Points on a hilly landscape, in no order, each with its height.
From any point a ball rolls to the lowest of the 2 points nearest to it. It stops when none of these is lower. Distance is the straight distance between rows; heights are no part of it.
j_581 height 7.84: -3, -20, 31, -39, -10, 7, 9, -24, -9, -1, -6, 31, -15, -23, -27, -33, 4, 21, 14, 10, -10, 5, 32, 3, -27, -8, -24, 8, -33, -14, 4, -13, -4
j_605 height 5.36: -13, 3, -10, 11, -7, -4, -11, 14, -12, -20, -19, -22, -6, 22, -36, 13, 14, -8, 0, 3, 7, -1, -6, 1, -33, 53, 3, -12, -29, 8, -32, 21, -11
j_46 height 5.23: -14, 44, -6, 7, 8, 6, 40, -27, 19, -16, -31, 12, 24, 16, -9, -19, -16, -24, 14, 9, 7, 20, -15, -8, 9, 14, 11, 20, 10, 1, 34, 4, -31
j_77 height 6.16: 20, -29, 20, 9, 8, -30, 7, -38, 9, 6, -24, -2, 21, 9, -10, -9, 37, -23, 6, -33, -9, -7, -13, 11, 11, 36, 6, 20, -19, 37, 10, 9, 6
j_905 height 4.10: 5, 9, -15, 19, 9, -18, 6, 8, -10, -20, 2, -26, 22, 4, -26, 12, 1, -20, -9, -14, 5, 34, -6, -8, 18, 5, 12, -9, -16, -27, 5, 4, -4
j_360 height 6.75: 2, 5, 14, 0, 4, -8, 4, 24, 4, -2, -1, 29, 6, -23, -5, -43, 23, 4, 6, 29, 13, -19, 8, 14, -6, 12, 25, -12, 12, 18, -17, -26, 14
j_245 height 6.08: 20, 19, -9, -8, -21, 33, -10, 5, -12, 17, -18, 8, -22, 25, -12, 11, -23, 27, 18, 2, 18, 19, -3, -11, -3, -4, -8, 8, -11, -10, -8, 11, -19
j_166 height 8.44: -8, -40, 4, 22, -14, -8, -10, 30, 18, 28, 44, -8, -41, 11, 24, 25, 17, 6, -28, 8, -2, -15, 38, 4, 41, 7, -12, -5, 28, 8, -6, 12, 9
j_441 height 1.74: 14, -16, -10, 2, 18, 6, -45, 1, 24, -5, 15, 17, 11, 14, 53, 51, -17, 23, -3, 8, 3, -27, -5, 5, 8, -10, -18, 43, 8, 11, -13, 15, -24
j_592 height 3.28: 2, 19, -3, 8, 4, -9, 8, 39, 21, 29, 20, -2, -33, -1, 41, -26, -11, 16, 8, 6, 19, -1, 12, 0, -12, -12, 28, 21, 35, -4, -10, -5, -22
j_2 height 8.17: 13, 15, 24, 4, -34, 22, 17, 34, -8, 31, 18, 11, -46, 11, 44, -7, -17, 17, 10, 2, 1, -20, 27, -17, 1, -23, -7, 3, 4, -11, 9, 24, -15
j_125 height 3.58: 3, 6, -7, -11, 9, -16, 23, 6, 18, -11, 0, -1, 4, -15, -41, -35, -1, 5, 6, -15, 8, 20, 8, -21, -14, 1, 16, 11, -9, -47, 8, -4, -38
j_374 height 4.53: 18, 1, -15, 16, 12, -12, 22, -23, -6, -13, -12, -15, 30, 18, -20, 12, 1, -37, -19, 6, 8, 26, -27, -6, -6, 21, 9, 18, 1, -15, 19, -5, -25
j_952 height 2.34: 6, -22, 12, -1, -9, -5, -2, -22, 1, 8, 2, 9, 8, 18, -3, 37, -20, 14, 1, -6, -1, -2, 10, 15, -12, -12, -7, 16, -17, 6, 18, 4, -14
j_176 height 7.73: -1, 4, -14, 13, -14, 21, -1, 42, -3, 16, 21, 16, -11, 10, 49, -5, -15, 6, -13, 0, 24, -5, -9, 1, 25, -23, 4, -14, 26, 22, 0, -14, 30
j_178 height 1.85: 22, -12, 1, 2, 4, 5, -22, 15, -1, 7, 9, -7, 25, 23, 20, 44, -30, 9, 9, -15, 9, 0, -16, 19, 8, -8, 14, 26, -10, 11, 1, 15, -30
j_181 height 5.65: 2, -24, 12, 21, -4, 18, 10, -34, 4, -4, -18, 17, -15, 14, -13, 10, 39, -9, -22, 26, -15, 8, -4, 9, -24, 34, -7, 10, -6, 10, -11, -25, -4
j_19 height 3.49: 8, -26, 10, -36, -11, -5, -8, 22, 18, 7, 20, 19, -6, -12, 22, -27, -16, 34, 0, -21, -7, -9, -1, 18, -19, -19, 17, -1, -8, -1, -28, -22, 1
j_555 height 6.94: -12, -11, 12, -2, 11, -25, -3, -47, -14, 19, 1, -31, 16, -13, 5, 32, 43, -15, -33, -6, -25, -9, -12, 1, -5, 11, -7, 4, -12, -18, 9, -22, 4
j_231 height 7.83: 5, -9, 14, -44, 0, -5, -2, -12, -11, -9, 5, 6, -1, -29, -9, -33, -5, 21, 25, -1, -7, -22, 17, 20, -33, -5, -8, -11, -14, 3, -9, 5, 3
j_368 height 3.19: -1, 29, -8, -9, 2, -12, 34, -3, -6, -12, 7, -1, -7, -19, -41, -33, 25, -12, -5, -1, -8, 32, 26, -28, 0, 12, 5, 0, -19, -42, 14, -29, -31
j_802 height 6.69: 1, -26, 15, 16, 20, -12, -3, -29, -7, 47, -26, -15, 11, -31, -13, 0, 50, -9, 19, -5, -18, 9, -29, -2, 11, 6, 16, -6, -20, 8, 17, -9, 11
j_614 height 7.19: -4, 13, 18, 0, 9, -9, 19, -3, 4, -34, 3, 24, 37, -21, -1, -41, -1, -12, 21, 6, 6, 0, -14, 42, -5, 1, 37, -16, -3, 34, -4, -8, 8
j_139 height 6.64: 14, 25, -10, -6, 2, 9, -17, 14, -4, 31, -11, 7, -5, -8, -15, -21, -25, -1, 20, -12, 21, 20, -2, -17, -8, -16, 16, -4, -2, -17, -3, 7, -10
j_10 height 7.38: 5, 24, -27, 23, -1, 26, -4, 23, -22, 25, -2, 6, -5, -6, 28, 10, -2, -2, -4, 11, 2, 0, -1, 1, 37, -4, -2, -23, 26, 6, -6, 4, 20
j_143 height 8.38: -22, -17, -11, 14, -16, 16, -20, 10, 6, 26, 25, 1, -48, 0, 17, 26, -4, 25, -12, 19, 5, -20, 25, -12, 5, 1, -27, -6, 33, -3, -2, 17, 11
j_241 height 5.51: -11, -15, 1, 23, -17, 6, 4, -20, -20, -19, -25, -9, -15, 18, -20, 4, 37, -27, -6, 13, -7, -12, 4, 3, -30, 52, -7, -11, -21, 5, -23, 10, 7
j_769 height 7.55: -17, 7, 8, 2, 5, -5, 18, -35, -15, -31, -11, -5, 11, 12, -1, 8, 5, -7, 4, 5, 8, -6, 15, 11, -21, 18, -14, -2, -12, 13, -2, 18, -15
j_917 height 3.98: -6, 5, -11, 1, -11, 5, 12, 7, 20, -8, -6, -7, -28, 9, -14, -26, 4, 3, 4, -4, 18, 23, 5, -25, -1, 8, 2, -1, 10, -28, 12, 14, -25
j_212 height 6.72: -17, -28, 13, -17, 2, -30, 4, -27, 22, 13, -9, -10, -6, -20, 6, -5, 42, 1, -11, -24, -21, -17, 14, 19, -43, 26, -12, -10, 1, 2, -13, 2, 7
j_234 height 3.24: -3, 1, -4, -5, 12, 21, -29, -14, -24, -19, -25, -31, 35, -38, -23, -3, 11, -5, -4, 22, -10, 16, -39, -20, -6, -35, -6, 8, -5, -16, -4, -11, 7
j_261 height 8.41: -2, 6, -19, -20, -7, -6, -24, 14, 5, -9, -18, -3, -19, 0, -21, -21, -3, 1, 0, -35, -4, 1, 9, 12, -24, 6, 2, -25, -27, 5, -44, -6, 15
j_655 height 8.09: -9, -1, -3, -39, 12, -10, -18, -8, -16, 9, -24, 6, -20, -22, -25, -38, 4, 2, 7, -5, -13, -11, 10, 9, -32, 6, 3, -21, -13, -2, -27, -3, 18
j_734 height 5.69: 6, -9, -13, -13, -22, 21, -13, -14, 3, -6, 1, 11, -32, 9, -7, 12, -22, 19, 13, 3, 7, -12, -1, -10, -7, -7, -23, 3, 11, -2, -15, 14, 11
j_79 height 1.79: -26, 30, -20, -14, 0, 5, -22, -20, 13, -24, 2, -7, -28, 13, 6, -4, -5, -5, 19, 8, -14, -42, -3, -15, -13, 13, -21, 15, 12, 1, 1, 29, -22
j_262 height 7.62: -6, 22, 0, -2, 16, -2, 26, -5, 27, -21, 0, 9, 37, -1, 15, -25, -37, -1, 54, 3, 10, -8, -9, -5, 4, -14, 26, 12, 0, 17, 35, 5, -40
j_259 height 8.30: -9, 16, -4, 0, -35, 17, 1, 21, -27, 23, 23, -7, -42, 9, 41, 24, 2, 16, -10, 12, -12, -12, 26, -14, 7, -12, -32, -6, 10, -8, -4, 38, -8
j_591 height 5.13: -12, -5, 14, 31, 20, -12, -12, 22, -24, 26, -12, -1, 4, -36, -37, 3, 42, -21, -17, 20, -9, 6, 4, -11, 4, 11, 51, -26, -2, 2, 5, -32, 12
j_343 height 2.96: -12, 24, -23, -5, 3, -16, 6, 5, 13, -14, 9, -17, -16, 10, 15, 25, -22, -20, 11, 11, -1, -14, 20, -25, 21, -5, -28, -9, 33, -15, 31, 23, 0
j_93 height 3.34: -7, 15, -5, -29, 8, 0, -24, 19, -24, 1, 18, -22, 0, -7, 5, 16, -32, 32, 17, -10, 8, -8, 6, -2, 0, -17, -7, -11, -14, 2, -5, 26, -7
j_589 height 4.41: -3, 14, -12, -8, 26, -9, -31, 34, 23, -36, 16, -35, 6, -8, 37, -16, -8, 10, 1, -5, 5, 4, -26, -1, -8, -22, 7, 24, 16, 22, -33, 16, -29
j_422 height 8.49: 8, -22, 6, 27, -9, 11, -5, 24, 21, -8, 25, 3, -16, 14, 20, 22, 15, 14, -2, 11, 12, -13, 12, -6, 23, 1, 9, 7, 31, 6, -7, 10, -4
j_929 height 2.56: -31, 26, -15, -20, 10, -11, 2, -9, 2, 5, 19, -16, -6, 4, 25, 22, -15, 14, 7, 0, 1, -20, 20, 1, 1, -13, -25, -6, 11, -1, -1, 22, 2
j_90 height 7.98: 23, -1, 7, 8, -17, 13, 30, 40, 8, -8, 21, 8, 0, 20, 6, -10, -36, 4, 35, -13, 16, 3, 3, -7, 31, -10, 7, 2, -7, -5, 22, 26, -15
j_404 height 7.59: 3, 3, 21, -28, -1, 3, 16, -1, -10, 10, 21, 19, -28, 0, -13, -39, 8, 21, -2, 13, 19, -9, 51, 4, -6, 3, -11, -6, -36, -15, 4, -23, 3
j_267 height 8.63: 29, -37, 5, 23, -24, 20, 17, 23, 1, -40, 43, 32, 9, 29, 14, 20, 14, 5, -30, 4, 12, -12, 31, 24, 16, 15, -3, 6, -3, 33, -1, -16, 32
j_827 height 8.87: 12, 22, -26, 4, -4, 24, 12, -21, -22, 8, -1, 21, -10, 1, 8, 19, -8, -5, -22, 13, 3, 11, -14, -11, 17, -7, -42, 16, 26, -25, -1, -20, 18
j_783 height 3.66: 1, 14, -17, 19, 10, -16, 5, 22, 7, -5, 10, -28, 9, 18, -10, 21, -16, -3, -3, -11, 18, 18, 0, -14, 17, 7, 19, 2, 18, -14, 5, 31, -22
j_998 height 4.22: 15, -32, 11, 5, -14, 7, -16, 30, 25, 21, 3, 11, 0, 12, -21, 16, -33, -2, -3, -17, 7, 11, 5, 9, 32, -23, 7, -14, 2, -9, 12, 8, 12
j_177 height 8.69: 5, 9, -17, 6, -18, 7, 25, -19, -5, 31, -12, 32, -32, 14, 14, 12, -15, -10, -28, -2, -8, 16, 13, -6, 11, -4, -29, -9, 4, -25, -9, -6, 6
j_958 height 8.10: -8, 60, -9, 6, 2, 18, 51, -6, -24, -19, -11, 22, -4, 16, -10, -30, -14, -8, 20, 24, 19, 25, -4, -8, 3, 11, 5, -13, -18, 7, 11, -9, -8
j_883 height 6.37: 5, -7, -3, -13, 10, 3, -17, 33, -2, 30, -2, 18, -29, -32, -7, -29, 18, 7, -7, 21, -3, -18, 10, 9, 0, 0, 25, -17, 18, 12, -6, -26, 31
j_764 height 6.99: -10, -10, 23, 3, 10, -13, 0, 13, 15, -18, 14, 6, 34, -44, -3, -37, 24, -12, 6, -7, -9, -3, -2, 23, 2, -6, 36, -23, 5, 21, -17, -23, 12
j_468 height 6.14: -1, -34, 29, 9, -3, 10, -18, -18, 0, 36, -23, 6, 10, -29, -6, -14, 43, -8, 24, -3, -14, -18, -17, 8, 24, -2, 12, -10, -9, 39, 22, -5, 43
j_585 height 5.24: 6, -18, -3, -18, -13, 22, -33, -21, -14, -10, -6, 13, -7, -19, -21, 6, -1, 19, -4, 7, -9, -2, -22, 5, -19, -20, -23, 7, -3, -2, -8, -8, 35
j_664 height 4.82: 7, 25, -5, 25, 15, -20, 50, -42, 0, -28, -19, 1, 46, 7, -7, 5, 5, -38, -6, -7, 0, 25, -20, 2, 5, 27, 5, 20, 4, 16, 41, 11, -34
j_554 height 2.18: -3, -8, 13, -12, 9, 5, -4, -25, -22, -28, 3, -17, 13, -34, -31, -12, 25, 10, -1, 32, -9, 3, -17, -35, -6, -22, -21, 10, -6, -32, 6, -24, -9
j_29 height 9.05: 24, -3, -36, 10, -3, 25, -17, -20, -30, 0, -26, 1, -6, 7, 10, 30, -10, -24, -47, 16, -1, 4, -19, -4, 17, 3, -37, 7, 28, 1, 6, -21, 39
j_293 height 6.38: 2, -30, 22, 20, 8, -23, -8, -9, 25, 3, -22, -29, 11, -2, 2, -9, 49, -18, 9, -20, -6, -9, -34, 7, -3, 29, 22, 15, 0, 21, 5, 10, -6
j_129 height 9.40: 19, 2, -8, 8, 3, 2, 6, -28, -28, -21, -28, -20, 21, -6, -15, 23, 18, -37, -32, -8, -18, -3, -24, -1, 4, 30, -22, -9, -18, 6, 0, -23, 22
j_460 height 5.77: 19, 0, -3, -31, 8, 15, -20, 15, -4, 2, 6, -3, 27, 0, 9, -5, -53, 10, 22, -20, 19, 0, -21, 18, 13, -53, -7, -2, -5, 18, 19, 4, 19
j_854 height 9.43: 3, 23, -25, 18, 16, 2, -3, -30, -34, -27, -35, -34, 21, -10, -9, 16, 12, -36, -36, 10, -9, 16, -49, -21, 1, 7, -12, -3, 0, -16, 4, -28, 8
j_738 height 3.95: -16, 23, -3, 21, 15, -9, 17, -7, 17, -4, 1, -17, 1, 18, -8, -11, -3, -9, 14, 7, 4, 11, -6, -14, -4, 10, 22, 12, 20, -10, 12, 18, -31
j_301 height 7.67: -22, -10, 15, -27, 1, -24, 3, -24, 3, -38, 7, -9, 10, -8, -3, -13, -4, 15, 20, 2, -4, -9, 36, 3, -28, 4, -5, -2, -11, -1, -5, 13, -13
j_701 height 4.21: 5, -16, 1, 3, 1, -8, -7, 33, 21, -17, 14, -1, -6, -8, 16, -23, 12, 17, -14, -12, 5, 0, -5, 7, -7, -26, 23, -13, 4, 1, -32, -25, 18
j_772 height 1.45: 18, -18, -21, -1, 19, -7, -32, -15, 10, 15, 5, -6, 2, 19, 32, 54, -26, 11, -20, -7, 0, -3, -18, 25, -15, 0, -3, 33, 14, 7, -12, 9, -16
j_339 height 7.35: 4, 61, -6, -8, 13, 0, 27, 15, -15, 13, -15, 15, 10, -1, -17, -31, -32, -8, 24, -1, 22, 23, 10, -11, 5, -7, 20, -15, -3, -17, 17, 0, -20
j_338 height 4.91: -1, -5, -8, -7, 3, 10, -18, 12, 19, -21, 10, -3, 1, -21, 20, -46, 5, 5, 4, 12, 14, 8, -25, -3, -8, -26, 14, 4, 30, 3, -20, -22, 18
j_432 height 4.44: 0, 8, -19, -21, 5, 20, -26, -11, -29, -7, -3, -3, 25, -23, -13, 14, -18, 19, -12, 4, -9, 17, -30, 1, 3, -30, -4, -3, -16, -22, -13, -13, 22
j_202 height 3.09: -2, -32, 22, 30, -14, -4, 3, -10, 10, -8, 7, 1, 1, 38, -38, 18, -9, -14, 9, -4, 8, 11, 25, -18, 14, 6, -15, 5, -10, -18, 41, 25, -11
j_980 height 3.89: -14, 22, -2, -15, 17, -1, -23, 39, 29, -6, 20, -17, -24, -1, 47, -25, -20, 22, 17, 1, 12, -9, -6, -2, -4, -25, 7, 22, 33, 12, -21, 5, -13
j_662 height 2.78: 3, 11, -9, -5, 1, -11, 19, 19, 38, 10, 10, 14, -14, 11, 20, -18, -14, 12, 5, -21, 10, 9, 1, 14, -25, 9, 25, -2, 16, -3, -12, -8, -17
j_946 height 5.94: 27, -47, 25, 12, -16, -10, 2, -35, 25, 3, -12, 12, 15, 13, -9, 11, 33, -15, -7, -31, -24, 16, -22, 16, -10, 28, -5, 28, -27, 15, 14, -13, -2
j_475 height 9.24: 14, 3, -8, 19, -1, 19, -9, -29, -47, 12, -34, 7, 7, -2, -9, 36, 22, -39, -47, 21, -25, 4, -29, 5, 8, 12, -22, -5, 2, 20, 10, -35, 29
j_551 height 5.12: -4, -26, 12, -8, -4, -12, -4, 20, 29, 44, 15, 16, 9, -13, 8, 11, -15, 7, 11, -23, -11, -26, 22, 33, 13, -18, 21, -22, 14, 20, 14, -9, 23
j_832 height 7.81: 2, 11, 14, 1, -1, 2, 24, 9, 29, -2, -4, 19, -1, 23, -7, -19, -28, 8, 48, -3, 11, -13, 8, -17, 20, -14, 21, 8, 6, 2, 22, 21, -35
j_406 height 4.55: 21, 9, -10, -27, 2, 3, -24, 14, -15, 25, -14, -18, 21, -4, 3, 32, -45, 13, 26, -22, -3, -3, -7, 14, 6, -44, -3, -10, -13, 0, 7, 28, 12
j_595 height 5.78: 20, -53, 9, 6, -2, -3, -14, -39, 7, 1, -23, -5, -4, 11, -16, 28, 38, 0, -20, -7, -14, -4, -23, 5, -32, 30, 1, 22, -14, 20, -22, -1, -11
j_92 height 3.59: 9, -31, 22, 18, -27, 7, -2, 14, -4, 2, 12, 4, 0, 24, -30, 35, -26, 8, -2, -7, 17, 26, 25, -10, 33, -22, -6, -8, -23, -20, 17, 13, 2
j_650 height 4.74: 5, -29, 7, -6, -19, 0, -24, 40, 30, 17, 7, 2, -8, 12, 3, 12, -22, 6, -1, -35, 4, -24, 15, 13, 15, -7, 10, -15, 2, 17, -12, 22, 32
j_31 height 1.93: -15, -10, -2, -2, 14, 11, -20, 0, 11, -42, 26, 16, 0, 20, 26, 35, -1, 18, 4, 19, -5, -36, -4, -4, -10, -1, -16, 43, 0, 14, -27, 24, -30
j_776 height 4.68: -5, 4, -1, 22, 16, -12, -10, 11, -17, 0, -20, -34, 9, -1, -38, 14, 32, -26, -25, 10, -7, 14, 2, -11, 7, 13, 27, -21, -12, -17, 1, -17, 9
j_375 height 8.51: 9, 4, -3, -9, -29, -5, 25, 18, 17, 37, 2, 24, -25, 8, -1, -4, -25, -5, -11, -22, 0, 9, 17, -9, 29, -5, -21, -9, 1, -31, 1, 8, 4
j_608 height 8.02: 8, -2, 14, -2, -22, 34, 0, 37, -7, 29, 25, 11, -19, 13, 52, 13, -19, 20, 8, -4, 7, -26, 2, 8, 18, -28, -8, -6, 9, 18, 7, 15, -1
j_126 height 9.07: -10, 49, -23, 1, 17, 1, -3, -18, -38, -14, -32, -9, -1, -28, -18, -7, 2, -12, -17, 11, -12, 25, -30, -29, 4, -11, 7, -5, 1, -14, -12, -44, 20
j_330 height 4.84: -7, 16, -17, 3, 16, -1, -26, 13, -1, -34, 2, -34, 10, -1, 14, -6, -11, 1, -7, -3, -2, 18, -26, 11, -18, 1, 11, 12, 5, 4, -30, 3, 4
j_289 height 8.25: 11, 2, 15, -21, -29, 7, 35, 29, -3, 9, 20, 3, -16, 15, 3, -12, -19, 12, 10, -25, 10, 14, 20, -17, 24, -18, -8, -12, -30, -31, 9, -2, -9
j_325 height 6.57: -10, -11, -2, -4, 7, -34, -1, 3, 28, -4, -11, -24, 7, -7, -3, -27, 27, -7, -6, -23, -15, -5, -6, 8, -9, 21, 10, -3, 7, 5, -24, 9, -12
j_385 height 3.30: 5, 29, -23, 15, 4, -13, 22, 20, 4, -30, -7, -12, -10, 34, 11, 2, -19, -13, -3, -10, 9, -6, 11, -11, 20, 21, -18, 3, 27, -7, 4, 28, 0
j_122 height 1.95: -37, 9, -10, -3, 11, 2, -25, -5, 9, -38, 14, -12, -23, 21, 12, 7, 0, 19, 10, 15, 0, -23, 12, -18, -26, 20, -28, 23, -3, -1, -31, 24, -41
j_24 height 8.55: 23, -12, 14, 19, -22, 11, 6, 38, -1, -19, 31, 11, 16, 23, 30, 6, 3, 6, -11, -3, 15, -18, 13, 17, 30, 1, 11, -4, 1, 18, -21, 7, 8
j_861 height 6.82: -21, -13, -1, -8, 3, -25, 16, -46, 9, 11, 10, -22, 10, -9, 19, 26, 28, 9, -38, -1, -24, -8, 12, 10, -32, 15, -28, 7, 10, -13, -6, -11, -2
j_113 height 5.73: -12, 10, 3, 9, 26, -4, -29, 29, -13, 31, -18, 1, -3, -30, -10, -26, 21, -4, -20, 29, -4, 0, -16, 11, -10, -5, 50, -19, 4, 24, -16, -37, 21
j_737 height 5.18: -15, -1, -17, 2, -5, -4, -14, 15, -7, -32, -5, -40, -15, 9, -18, 4, 13, 7, -11, 0, 9, 0, -4, -4, -14, 23, 0, -11, 12, -9, -37, 18, 4
j_953 height 7.40: -9, 31, 0, -6, 12, -10, 44, -5, 23, -32, 5, 21, 49, 1, 23, -40, -16, -13, 29, 16, 10, 7, -16, 18, 13, 4, 36, 1, 8, 28, 17, -9, -7
j_722 height 5.46: -21, -26, 18, -13, -15, -21, 4, 2, 2, 26, 16, 17, 15, -8, 3, 6, -3, 0, 5, -17, -15, -26, 27, 22, 13, 5, -11, -37, -15, 16, 21, -3, 45
j_775 height 5.76: -13, -28, 30, 5, -12, 5, 5, -20, -3, 28, 9, 27, 14, -17, -13, 0, 36, -3, 8, 2, -15, -22, 19, 14, 5, 2, 4, -24, -12, 31, 31, -19, 44
j_613 height 7.11: -5, 20, 1, 9, -7, -3, 9, 9, -14, 31, 15, 12, -10, -7, 6, 6, -8, 6, 10, 25, 8, 7, 14, -14, 13, -9, 1, -14, 23, -12, 14, -1, 1
j_681 height 7.34: 6, 13, 8, -9, -5, 14, 15, 9, -32, 32, 17, 32, -31, -10, -3, -5, 10, 22, -3, 21, 10, 7, 32, -10, -1, -9, -17, 4, -6, -26, 1, -14, 4
j_964 height 5.66: 16, -18, -12, -14, 12, 9, -26, 6, 16, 1, -1, -4, 9, -7, 13, -11, -22, 9, 3, -2, 10, 7, -34, 23, 6, -32, -1, 7, 19, 21, -12, -9, 13
j_229 height 7.13: -6, 1, 4, 0, 21, -28, -5, -49, -8, 45, -25, -19, 25, -24, 2, 19, 30, -12, -3, -18, -32, 14, -24, 5, -19, 18, 3, -6, -12, -5, 13, 2, 0
j_703 height 8.62: 0, 49, -17, 10, -3, 10, 16, -12, -15, -16, -25, 6, 4, -8, -10, -26, -1, -20, 4, 35, 3, 23, -20, -17, 9, -2, -4, -12, 10, -5, 10, -22, 12
j_37 height 7.39: -13, -2, 3, 2, 10, -12, 17, -33, -1, 9, -18, 6, 24, -3, -13, 10, 12, -15, -5, -13, -15, 12, -5, 22, -29, 24, -4, 1, -20, -5, 10, 8, -6
j_871 height 2.70: -19, -2, 11, -13, -2, 3, 20, -18, -19, -32, 13, -1, 3, -11, -28, -22, 15, -5, -4, 9, -16, 10, 19, -35, -7, -4, -20, 8, -18, -43, 9, -27, -1
j_14 height 2.75: -2, -17, 30, 14, 0, 10, 2, -35, -3, 0, 9, 10, 8, 32, -10, 44, -33, -9, 10, -3, -3, 0, 37, -8, -2, 2, -19, 29, -28, 6, 43, 31, -19

For each start below, name the point where the ball stops.
j_775: j_772
j_854: j_554
j_267: j_613
j_177: j_783
j_946: j_662
j_261: j_662
